Points, in no order, along strands that fork, close into loops and pass close to each other.
(in the rows, 128 means zero)
Two points are linked if the straight distance between their rows is under 136. Some points are linked to none.
j_119: [191 121 120 118 125 119 193 101 130 114  86 100  92  69 183  90 157  79
  78  85 123 103 149 150  59 145 165 170  92 127 135]
j_941: [ 91 108 183 157  82 152  99 115 137 114 142 122 170 130  95 170 120 159
 175 179 158 139 123 150  75 178  96 112 200 131  66]
j_779: [178 134 109 175 103 137 127 165 157  73 179 123 154 129 129 112 132 150
  98 129 132 110 117 128 140 164 122 111  81  68 150]
j_189: [107 106 124 159 104 148 122 101 143  81 160 139 137 138 154  93 135 125
 106 170 101 106 137 104 130 100 132  57 173 100 115]
j_766: [ 80 163 149 132  92  43  92 105  98 156 132 104 145 169  80 152 122 139
 144 127 118 125 129 126 124 117  66 157 152 144 149]
j_752: [164 134 118 123 138 190 173 160 167 134 128 150 159 150 113 132 114 139
 133 135 160  98 124 124 124 184 158 106 126 117 121]
j_248: [153 178 136 155 130 142 131 154  81 161 138 128 114 134  86 131 140 133
 146 108 134 134 127 106 129 182 147 136 103 125  83]
j_516: [ 65  98  80 114 135 130  73  81  97 126 121 137 106 106 172 124 162 116
 160 147 140 123 113 104 157  76  84 113 170 144 129]
j_633: [108  85 107 146 103 117  88  80 103 104 132  98 124 117 172 118 138 159
 147 162 136 119 122 125 123  78  84 131 178 120 130]
j_821: [ 92 110 124  20 124 121 173 116 132 145  94 157 112  80 163 124 101 114
 139  69 111 111 132 145 128 113 128 159 123 142 143]
j_235: [138 177 165 160 161 119  67 156  79 132 177 134 126 170 127 149 111 163
 118 125 107 158 125 153 179 142 166 135  53  97 112]
j_911: [131 155 180  98 121  75 197 112 140 140 111  92 129  89  87 113 157  91
  88  81 119 126 101 144  48 133 189 173 139 143 146]
j_850: [116 134 124 127  75 151 131 134 136 173  65  97 119 160 128 172  98 179
 176 153 136 110 104 162 110 125  61 116 140 166  72]
j_838: [ 86 129 128  42 113 162 116 105 102 148 132 117 131 119 151 168  78 188
 153  82  95 165 148 109 185  94 101 139 119 106 110]
j_544: [175 176 134 171 169 151 106 130 124 113 172 171 176 177 115 139 102 128
  91 146 132 163 214  91 182 187 114 110 112 119 148]
j_112: [ 90 135 135 114 100  66 121 108  88 163  95 129 115 126  96 143 132 105
 134 102 111 139 146 126 127 140  59 167 149 164 123]
j_846: [119 180  89 192  94 123 144 130 128 110 157  77 123 125 152 135 163 142
 127 146 110 100  69 106 118 109 109  76 115 113 107]
j_563: [108 107 163 109 119 180  84 138 115 100 172 198 148 108  90 135 123 141
 168 102 160 129 139 103 167 178 145 118 110  83  86]
j_213: [179 190  85 149 143 146 130 113 124 141 132  88 144 197 174 126 119 178
 123 159 138  93 114 111 158 121 128 112 109 127 154]
j_795: [151 141 140 197 135 155 141 159 126 115 160 164 113 140 135 117 141 111
  96 140  88 125 129 137 154 171 150  65  78  97  78]
j_898: [180 106 164 175 129 137 179 115 135 115 116 136 133 149 140  95 141 126
 100 143 114 104 166 132  83 181 163 114 127 118  92]
j_418: [187 132 136 165 160  84 121 165 117 130  91 112  87 149 159 102 132 107
  70 132  79 145 170 166 126 114 137 146  93 152 131]
j_342: [152  80 145  82 150 136 114 159 143 117 117 154  96 127 115  88 108 123
 112  98 119 126 139 160 138  88 182 129 100 107 150]
j_286: [144  76 164 170 112 111 139 138 135  81 144 104 126  85 135 100 139 113
  81 132  90 153 143 133  96 121 153 134 137 101 112]
j_274: [128 160  79 168 113 122 153  93 129 129 124  59 160 120 179 158 163 161
 129 173 156 109  66  98  98 123  82 160 148 145 140]
j_652: [115 123 122 127 155  89  74 124 103 145 123 160 146 177 135 132 114 124
 127 146 142 130 157 143 153 118 114 152 115 145 179]
j_612: [ 72 132  87 100 147 146  79  94 126 140 133 163 113 153 140 127 134 105
 134 143 122 139 129 106 180  49 132  80 168 150 140]
j_710: [194 122 121 137 177 157 194  98 153  94  98 100 107  82 189  91 140  90
  68 117 142 111 161 136  62 144 217 142 121 144 149]
j_804: [ 92 147 105  98 139 201  76  94 100 162 127 160 153 160 117 156  96 168
 192 127 201 134 158  85 166 143 114 117 147 137 115]
j_844: [113 138 110 133 108 153  90 112 124 175  93  77 135 178 148 182  94 206
 167 167 142 130 112 152 141  67  83 126 142 131 119]
j_432: [159 157 156 149 140  92 192 144 142 145 122 125 133 113  95 118 163  74
  93 107 126 118 102 143  76 179 169 154 109 146 128]
j_333: [ 95 145 113  83 151 158 113 104  91 191  96 152 127 161 122 161 117 145
 189 135 162 125 136 107 137 130 125 132 174 175 108]
j_477: [109  71 133 150 105 165 161  92 162 106 107 135 147  97 155 139 130 110
 124 175 132 111 134 130  80 131 115  96 209 148  91]
j_99: [167 142 108 124  74  92 122 163 134 104 146 148 131 128  98 117 139 130
 161  94 164  67  86 136 124 171  94 139  58  87 164]
j_782: [ 91 132 153 135 124  79  73 120  86 149 133 102 114 167 140 146  99 151
 118 128  70 167 150 156 164  73  95 131 114 115 117]
j_743: [ 95 120 116 140 161 159  54 125 118 130 150 164 143 174 119 138 123 114
 141 154 121 149 155 113 188 108 158  74 132 118 133]
j_966: [164 160 106 167 154  98  93 173 130  79 196 143 117 137 101  74 163  91
 110 107 131 112 135 123 165 153 158  97  76 108 177]
j_632: [ 84 109 104  86 111 128 124 116 127 113 120 165 132  98 168 124 161 121
 178 130 151  61  73 151 105 145 125 108 154 166 119]
j_215: [109 171 133  67 122 123 108 150 126 161 130  97  96 132  47 141 125 135
 188  93 109 128  85 112 120  56 156 112 146 143 131]
j_581: [ 59  70 197  93 143  75 145  91 108 139 123 108 146  95 121 145 116 112
 133 125 112 187 146 147 101 117 132 188 197 142 131]
j_126: [197 151  99 176 161 169 108 158 148  63 200 147 144 139 167 108 125 136
  97 131 133 117 150 107 194 171 147  81  81  80 159]
j_223: [197 106 110 165 164 130 131 161 138 131 103  70 137 148 132 120 123 143
 126 163 144 153 130 139 106 113 178 164 128 135 136]
j_416: [188 159  97 102 158 165 181 108  95 143 103 105 104 127 205 109 113 155
 114  97 123 110 146  95 129 143 150 148 111 111 108]
j_338: [141  59 193 130  75 121 136 128 148 103 106 139 132  82  83 127 141 122
 135 126 142 145 128 143  91 178  82 185 128 111  86]
j_733: [174 179 116 150 128  76 153 153 114 144 115 110 104 145 146 131 134 118
  90  96  91 124 122 158 128 147 113 152  64 126 140]
j_579: [ 87 149 119  59 156 128 119 136 136 146 157 110 141 123 154 177 106 166
 163 116 100 140  81 145 159  63 176 144  93 112 171]
j_52: [131 102 132  93 187 118 171 112 133 143  73 115  77 124 183 104  95 101
  76 113 102 144 170 175  98  72 201 139 135 165 157]
j_97: [150  87  96 145 190 146 119 156 128 141 101 124 131 140 152 124 128 133
 155 159 177 121 115 149 115 117 196 152 118 152 167]
j_361: [174 111 129 108 171 146 106 139 105  81 147 125 123 133 213 103 105 162
 100 123  90 156 170 127 176 111 164 143 104  91 142]
j_972: [153 105  71 171  85 174 100 143 136  92 129 150 107 110 128  98 139 133
 126 136 141 116 142  94 154 129  69  77 109 102 113]
j_9: [141  72 175 149 125 111 113 145 146 116 142 192 154 125  40 104 142 102
 128 138 177 117 142 125 131 194 116 161 114 128 138]
j_727: [ 94 140 134 139 104 126  64 127 106 162 111 123 123 189 140 159  95 177
 164 144 108 129 133 176 157  86  96 110 106 124 108]
j_444: [142  96  87 128 123 144  98 146 100  89 151 166 114  87 151  97 134 124
 145 103 143 107 135 102 165 143 104 135  98  90 133]
j_908: [143 153 143  89 127  43 112 124 101 133 126  88 109 168 112 106 113 157
 128  84  83 128 145 140 141  85 114 177  94 123 175]
j_193: [ 75  85 155  97 106 179  67 107 109 131 133 143 138 123 128 165  81 174
 182 130 144 168 173 124 149 119  93 125 168 108  85]
j_266: [132 155 103 115  45  63 168 104 156 143  68  58 120 123 113 129 159 106
 136 108 125 107 106 130  61 113  48 142 149 165 133]
j_841: [137 153  68 134  82 150 162 147 153 116 114  97  80  87 113 103 173 106
 150 109 137  74  71 111  92  96 114  80 127 135 114]
j_200: [142 109 105 134  80 150 109 138 143 136 105 170 163 173 125 137 112 165
 176 141 177  70 125 150 129 168  79 118 107 133 130]
j_845: [124 153 111  78 177 139 117 125 125 127 146 135  89 134 184 118 110 125
  92 104  59 149 148 130 195  51 184  94  98 123 145]
j_270: [125 151  65 108 148 154 132  93 144 144 101 136 103 154 142  88 140 110
 108 138 142  98 135  77 169  68 110  74 162 156 163]
j_144: [ 71  80 190  77  93 106 115 131 123 112 130 159 121 119 137 141 127 148
 162 119  84 113  86 195 125 123 134 121 128 109  85]
j_565: [140  50 202 147 144 169 121 135 152 119 117 179 142 127  87 152 107 123
 127 167 134 180 174 136 132 147 133 137 137 111  86]
j_292: [135 113 127  71 133 139 192  94 107 135  95 130 114  89 193 117 110 133
 113  92  97 130 156 116 113 138 128 160 130 134 103]
j_714: [ 58 132 113  87 118  93 134  97 122 137 125 112 124  95 177 157 129 136
 142 132  88 117  79 147 133  76 104 143 130 143 152]
j_718: [138 181 167 174 158 138  79 129  82 134 172 136 141 182 110 131 105 152
 113 135 124 177 188 106 170 147 147 116 114 115 108]
j_372: [ 74 125 123  80 100 196  66  81 132 148 118 141 155 147 127 178  93 188
 202 156 192 141 136 109 156 121  66 102 187 146  95]
j_696: [ 95 155  78 114 115 138 147 110 138 108 120 109  98  77 155 117 186 109
 163 136 140  69  46 121  88  94 131  92 157 173 133]
j_218: [136 124 116 128 132 140 175 100 131 120  98  62 110  69 143 110 153 112
 106 113 130 138 120 106  54  88 176 147 177 149 117]
j_341: [127 158 105 132 141 133 101  98 149 163 101  78 112 215 135 142 100 184
 148 168 121 105  95 137 152  19 121 106 150 148 157]
j_994: [105 109 129  76 152 138 156 105 139 140 111 200 137 154 172 105 120 114
 141 131 123  74 132 148 121 128 180  92 145 156 136]
j_825: [ 66  97 162 124  97 121  61 145 119 100 150 158 132  95  81 148 160 125
 191 147 147 134  84 161 109 143 114 121 166 132  88]
j_886: [146 107 165 190 121 137 115 154 153  84 184 137 172 119  87 129 129 135
  94 158 135 141 139 119 131 181 139 123  96  81 131]
j_822: [183  98 119 161 109 130 160 144 160  85 120 142 113  72 143 103 136  86
  69 115  99 136 161 124 109 145 104 140  94 111 134]
j_936: [147 164  66  87  78 146 196 108 152 126  91  62  68  65 152  99 155 126
 127  80 120  88  85  99  90  77  94 121 131 139 126]
j_105: [119 129  78 143 146 124 120 103 107 128 126 169 104 122 146  87 154  64
 108 137 127 110 163  90 148 115 108  97 155 164 146]
j_686: [ 89  41 215 121 124 108 134 103 138 112 123 143 146  96  98 141 120 107
 135 157 123 169 149 154  86 131 129 147 216 130  96]
j_636: [203 185 132 170 175 129 157 139 128 116 164 167 131 151 157 132 118 101
  67 119 104 134 184 103 176 209 111 105  93 121 134]
j_901: [106 116 155  88 185 106 105 142 129 156 124 154 116 166  74 105 115  81
 134 118 130 152 148 122 136  90 199 125 154 151 161]
j_867: [159 146  83 199 102 186 127 113 148 113 152 105 183 149 110 130 133 159
 145 171 196  96 139  76 127 176  88  96 146 124 130]
j_902: [198 136 151 170  99 146 169 150 154 140 121 149 157 127  86 147 129 118
 122 126 161 126 152 118 116 234  90 152  81 105  97]
j_768: [132 138 140  86 181 134 165 167 154 166 125 188 117 150  58 110 122  83
 126 100 154 125 132 122 129 137 195 106 131 151 145]
j_769: [181 135  92 154 163 134 137 117 123  64 156  88 107  95 211  79 143 131
  73 127 117 119 138 109 122 111 172 134 125 114 164]
j_957: [186 164  93 178 164 109 166 144 122 150 108  94 132 137 113 106 171  89
 106 127 145 105 123 128  91 178 176 139 113 165 137]
j_431: [116 120 123  86 153 198 138 156 161 145 123 190 119 115  69 128 108  86
 146 110 155 149 140  92 139 143 148  88 158 139 110]
j_541: [183 125 152 210 143 128 136 163 136 107 127 134 104 165 110  77 151 101
  89 148  88 128 165 146 115 153 166  76 112 135  99]
j_987: [136 172 135 108  94 109 172 161 152 154 109  82 137 127  91 156 128 142
 148 103 121 105  62 157  86 129 138 136 110 144 125]
j_587: [186 112 167 165 126 127 212 134 166 138 113 148 166 104  98 145 157  87
  89 132 144 128 131 125  78 221 134 173 111 130 116]
j_163: [ 72 155 149 102  96  72  98 141  98 142 141 146  95 129 117 143 123 120
 139  90  65 146 110 149 164 100  98 129  92 121 119]
j_952: [126 120 140  59 137 148 148 152 125 138 139 112 132  94 142 160  83 174
 124  84 115 171 128 130 171 122 133 171  87  87 130]
j_102: [138 131 132 105 162 123 113 166 136 110 154 126  93 124 148 105 131 120
 114 109  73 127 100 160 159  68 216 100  78  94 147]
j_735: [165 168  73 189 124 202 113 124 137 132 132 112 152 185 138 142 109 183
 145 160 185  99 143 104 165 158 102  96  96 117 134]
j_3: [145 144  71 148 147 192 137 140 153 156  97 124  97 157  94 109 129 108
 126 143 153 125 136  92 137  89 134  65 172 168 115]
j_489: [108  94 109 141 118 131 133 140 131 171  80  79 110  85 106 163 120 107
 120 144 111 184 136 132 118 101  70 154 172 167 101]
j_474: [158 111 160 102 195 124 195 117 154 131  95 140  99 110 172 104 112  85
  71 111 132 117 157 180  77 128 222 162 112 152 150]
j_259: [ 96 107 171 182 127 136  99 130 121 110 163 142 189 128  96 162 133 134
 137 169 153 150 132 121 111 181 120 136 151 113 114]
j_36: [153 161  79  97  86  90 147 158 155 117 144 140  93  96  99 104 147  96
 128  69 145  74  88 126 131 128 107 118  81 110 184]
j_790: [ 80 101 172  86 139  86 129 115 135 155 113 131 116 123  76 124 108 102
 126 112 110 165 148 148 115  85 134 144 181 154 137]
j_31: [155  92 135 144 194  84  77 150 134 107 139 172 136 153 160 124 116 103
  88 158 121 158 169 158 172 127 137 161  90 131 185]
j_113: [135 144 118 110 120 109 158 143 174 134 131 124 160 124  86 116 141 115
 143 125 166  80  71 138  84 138 156 126 140 143 174]
j_750: [114 140  94 117 129 194 125 129 135 166  98  89  96 143 124 148 105 139
 134 143 122 159 128  96 157  57 108  89 170 147  96]
j_654: [ 99  96 104 108 152 178 126 111 156 118 137 198 159 160 158 121 131 100
 149 160 140  87 132 132 156 137 180  37 145 140 140]
j_807: [119 133 119 184 113 166 116 110 141 113 156 121 202 128 126 162 110 144
 126 179 165 144 145  84 129 153  93 132 166 115 140]
j_610: [ 92 166 116  47  89 130 160  73 105 137 118  75 108 118 136 126 125 187
 163  84 115 116 103  74 129  91  77 136 169 133 108]
j_285: [110 150  64  89 158 151 134 134 163 131 141 150 117 103 166 132 129  92
 105 123 116 112  94 134 171  80 147  85 105 131 185]
j_771: [109  55 158 144  85 125 113 145 138  96 125 119 137  83 126 141 153 137
 153 154 138 130  86 164  80 146 130 149 155 111  92]
j_946: [ 98 199 146 118 109 122 150 143  87 164 140 126 113 144  87 133 150 127
 152  97 102 114 103 112 114 143 139  99 137 138  70]
j_897: [ 54  79 180  35 126 110 130  99 140 116 138 154 151  98 166 153 105 149
 162 116 101 132  97 167 123 108 153 149 146 117 130]
j_79: [100  62 197 170  99  69 129  84 123 122 112 152 144 115 118 139 141  93
 119 156 103 146 159 164  85 154  68 144 194 134  93]
j_986: [107 124 143 131 168 134  63 134  94 156 149 196 155 165 109 146 120 119
 158 140 156 145 161 136 176 162 140 139  92 124 136]
j_430: [113 117 110 110 159  57  90 117  96 133 121  98 119 142 141 110 126 117
 120 127 112 142 134 145 132  73 129 170 136 150 195]
j_400: [152 131 110 147  85 100 129 142 120 128  96 134  80 151  93  81 143 105
 139 112 119  96 144 121 106 124  90 104 122 138 106]
j_385: [114  71 197 153 141  73 105 110 107 128 112 189 134 152 106 115 129  99
 122 151 113 134 168 158 120 154 115 168 146 131 127]
j_164: [179 142 162 178 179  85  85 179 122  87 174 129 106 148  77  81 158  96
  82 115 121 160 166 124 165 148 160 136  93 120 150]
j_289: [142 116 171 136 144 102  74 143  86  86 163 133 123 151 168 117 121 164
 102 127  84 158 156 145 166 127 154 160  86  83 118]
j_437: [ 93 164 152 120  89 130 144 140 129 145 129  97 139 116  93 166 134 149
 165 127 111 121  74 142  81 144 121 116 157 139  71]
j_604: [133  96 151 132  98 129 105 140 104  86 160 169 125 102 101  98 150 140
 151 103 140 100 127 113 123 177 129 127 112  89 103]
j_35: [211 144 143 179 154 146 152 163 139 131 161 168 143 158  63 123 128 122
 120 108 178 114 162 116 160 234 124 132  71  95 138]
j_989: [117  99 116  39 149 164 157 127 157 139 117 165 140  95 174 153  82 135
 127  98 128 138 129 136 166 128 132 162 105 108 158]
j_511: [131 137  83  93 119 139 154 121 125 151  97 170 116 140 161 113 130 114
 153 116 144  70 118 135 128 136 117 101 119 148 139]
j_181: [ 81 150 101 116 124  86 103 113  62 147 127 140  86 103 137 118 148 105
 132 101  93 141 124 119 151 102  80 143 121 148 113]
j_136: [ 91 116 110 152 129 165 108 123 134 164 105 120 130 119 120 172  88 108
 115 169 109 197 169 108 160  91  68 101 184 156 102]
j_460: [123  77 145 145 130 121  92 160 131 140 106 160 133 123  52 134 141 105
 157 142 177 144 129 149 114 154 111 157 141 160 121]
j_658: [ 95 137  81 118 111 191 102 135 151 124 132 137 146 127 130 156 139 153
 180 151 168 109  81 114 147 127 111  79 142 134 112]
j_153: [104  88 211 124 108 139 129 142 155 136 127 169 144 108  71 172 109 128
 116 137 126 177 130 154 134 170  83 160 117 111  84]
j_445: [ 96 176 131  94 153 130 109 117 112 172 144 118 163 172  86 150  98 148
 161 128 158 144 130  87 139 112 131 138 171 151 163]
j_737: [201 127 129 140 163 150 143 131 154  63 170 130 147 138 188  90 114 145
  77 132 113 132 172 114 147 147 171 121 112  93 164]
j_404: [ 46  95 159  77  77 134  94 108 102 131 128 134 118 103 129 172  85 171
 157  97  96 170 152 144 167 111  49 149 137 110  88]
j_550: [154 157 136 171 122  92 129 115  91 140 119  72 149 162 170 158 108 176
 106 145 110 145 148 133 123 154  98 178 102 117 120]
j_64: [ 94  94 163  76 147  74 156 104 141 151  86 130  99 133 137 117 104  95
  96 108  83 137 163 178 116  75 151 147 142 158 161]
j_695: [ 83 140 112 102 158 137  94 148 132 140 164 149 178 131 134 189 116 141
 159 145 140 151  77 145 162 115 161 148 101 114 171]
j_866: [143 166 124 131 115 143 185 103 134 136 109  74 117 133 171 114 108 145
  72 132  76 135 147 105 128  97 123  95 153 124 104]
j_91: [160 154 102 191  89 107 155 107 119  78 144  70 126 137 190  90 170 148
  99 149 106  88 103 109  99 117 125 108 119  98 123]
j_888: [127 182 103  57 121 144 191  64 131 144 109  64  83 109 166  96 140 152
 122  80 116  94 102  71 120  48 117 122 158 138 139]
j_410: [182 157 160 202 119  99 122 156 118  90 172 106 144 146  61  92 155 122
  86 117 134 147 155 102 121 181 132 132  97  99 121]
j_594: [136 145 110 153 138 101 141 103 126 124 142  85 177 127 189 143 127 147
  95 167 132 128 116 104 116 136 113 164 136 119 168]
j_721: [139 108 153 140 182 132 165 140 133 141 120  98 138 116 151 140 114 120
 100 145 110 177 128 146  96 114 201 149 138 137 129]
j_505: [ 86 157 174 124  77  92 132 132 124 171 115 117 136 140 103 186  91 155
 111 114  90 169 144 155 141 147  50 164  89 127  97]
j_896: [167 139 137 184 105 118 102 162 118 127 114 154  82 183  73  86 124 114
 105 122 106 122 177 133 150 139 112  75  85 117  99]
j_414: [126 144 106 120 151 126 122 145 123 117 183 159 167 119 149 148 131 126
 120 127 135 120  96 136 166 158 161 143  79  94 173]
j_913: [133 194 103 107 141 125 150 126 140 166 113  97 136 188 139 144 105 156
 130 137 116  88  91 128 142  82 133 113 116 149 165]
j_332: [ 73 183 138 110  40  58 100 133 121 132 136 101 123 117  82 156 135 145
 179 104 128 124  93 125 106 121  31 133 128 142 121]
j_535: [129 209 153 112  67  92 167 145 132 170 122 114 119 160  92 167  91 159
 122  84 109 142 137 129 143 154  52 135  71  99 110]
j_269: [137  73 193 111 133  98 106 146 114 130 122 177 112 160  86 107 114 132
 125 114 114 135 149 164 140 128 151 151 111 111 114]
j_666: [113 119 138  91 141 108 170 121 129 138 104  99 111  57 122 123 155  88
 132  99 144 143  88 137  48 121 190 173 161 163 131]
j_531: [125 163  82 192 139 158 144 152 116 121 161 126 126 120 156 138 161 118
 123 147 114 109  85 116 141 151 157  73 103 111  99]
j_412: [ 93 119  95 147  91 123 125  93 134 126 106  54 137 103 159 157 143 156
 136 168 133 135  85 112 112  89  51 146 186 149 123]
j_829: [122  99 129 114 150 134 135  95 142 132 120  95 167 151 150 128 103 147
 139 166 159 143 143  99 102  94 159 136 212 139 153]
j_195: [205 149  73 113 158 150 175 113 123 100 117 102  93  77 193  86 134 113
  72  86 128 126 159  84 133 129 134 155 109 124 158]
j_454: [ 85 118 145 118 136  94 135 109 104 109 148 124 111  85 131 105 172  88
 135 118 124 115  90 138  68 108 184 129 164 148 143]
j_716: [107  72 141 120 195 140 145 147 146 109 143 134 116  72 161 126 136  89
 110 150 146 172 118 145  99  99 234 147 134 136 161]
j_116: [137 146  88 158 168 133 151 116  94 153 108 138 112 117 136 103 161  78
 127 133 143 111 138  92 110 150 152 120 149 172 119]
j_425: [110  84 140 133 146 166 121 143 152 127 133 172 137 106 105 128 117  91
 114 151 123 166 149 117 133 133 148 104 160 135 107]
j_93: [143  91 119 151  71 126 145 145 163 102 112 149 118  96 109 109 132 100
 106 128 116 120 146 125 108 138  71 100 125 115 104]
j_566: [131 142 111 149 165 123 117 172 119 131 177 173 128 124  91 128 164  87
 142 116 142 109  89 142 165 168 174 104  68 121 148]
j_155: [145 144  79 120 150 126 142 115 162 111 143  93 176 143 135 104 143 145
 137 145 175  75  96 102 109 109 165 126 152 136 205]
j_756: [116 148 123  86  90 132 144  93  90 146 116  86 130 135 147 140  89 197
 143  87 107 137 153  98 146 113  73 157 138 105 106]
j_503: [172  88 190 167 147 144 176 144 144 118 132 139 161 124  84 129 151 117
 127 149 152 129 125 133  91 212 185 154 123 122  92]
j_375: [131 153 149 162 157 150 113 176 103 155 159 181 119 135  62 150 146 113
 156 105 160 140 103 134 161 200 164 114  80 120  90]
j_143: [121  88 171 140 101  92 135 119 135  84 141 129 130 105 110  76 169  99
 107 121 126 102 119 147  80 124 173 126 142 117 130]
j_894: [123 131 146 130 128 153 102 158 103 150 130 154 105 116 108 154  93 135
 124 110 106 181 164 123 172 136  99 134  87 101  85]
j_466: [103 203 122 133  52  78 154 125 124 137 132  89 126 139 128 165 124 157
 146 111 113 117 107 113 119 131  35 110  91 112 108]
j_928: [147 126 102 148 140 145 139 100 115 140  89  55  84 134 155  94 150 135
 134 139 126 113 108 118  82  57 172 118 171 154 112]
j_628: [152  86 102 176  91 122 127  97 128  83 114  96 137 119 169  94 160 139
 125 157 139 104 132 115  88 125 107 136 154 115 120]
j_459: [154 160  96 126 142  88 124 149 123 117 153 119 114 116  91  75 153  94
 114  92 143 114 114 110 130 114 154 135 111 128 183]
j_537: [135 155  86  90 177 157 135  93 127 113 144  90 119 115 201 117 110 153
  89 128 116 164 145  78 181  71 129 143 151 119 171]
j_974: [136 139 119 123  82 115 105 149 129 132 137 157 139 143 130 158 111 167
 158 114 156 103 119 147 148 166  71 142  59  88 139]
j_805: [156 110 155 125 123 115 130 160 135 142 124 103 131 109  71 138 115 132
 104 115 141 184 137 119 125 144 119 189 113 114 134]
j_772: [ 93 101  98 142  83 170 126  91 165 103 121 107 143  92 149 147 152 137
 138 191 148 125 104 102 112 103  60  88 229 152 100]
j_979: [117 140  91 133 154 128  90 136 130  98 170 121 135 136  93  90 152 117
 148 135 172 111 110  92 145  98 169 105 147 131 194]
j_396: [ 74  79 150 112 115 137  57 131 104 123 128 199 126 138 121 149 126 141
 182 141 129 124 113 178 152 135 131 107 119 121  87]
j_741: [144 117 128 134  86 163 156 139 147 146  85 124 159 149 144 167  96 177
 155 148 145 104 121 153 101 176  86 132 113 128  86]
j_183: [117 100 138 168 116 104 112 141 131 151  81 102 132 123  74 145 149  93
 144 156 147 152 117 156  75 132 101 154 176 168 108]
j_643: [ 58 162 160  74 111 147  80 128 140 154 150 199 171 134  77 185 112 132
 183 120 169 135 116 151 158 180 100 112 129 139 110]
j_608: [199 137 116 140 127  78 170 134 140 139  84  72 108 116 154 106 150 104
  85  91 115 111 125 167  77 137 142 192  73 137 159]
j_219: [122  75 127 125 201 115 110 136 146 105 147 157 139 123 191 117 126 102
  91 163 125 152 136 165 139 106 196 142 114 130 191]

A fork is a point with three links, a tip a point with one. Leave the first point through the second and follow the links. Name the first fork or tip that comes.
j_825; j_771 | j_790
j_459; j_979 | j_566
j_994; j_511 | j_838
j_756; j_610 | j_654
j_727; j_782 | j_505
j_431; j_425 | j_897
j_505; j_535 | j_844

How many points has the smallest loop of links through each point below? Write 0 if it is on no loop.
j_896 | 14
j_979 | 11
j_612 | 17
j_259 | 19
j_466 | 0
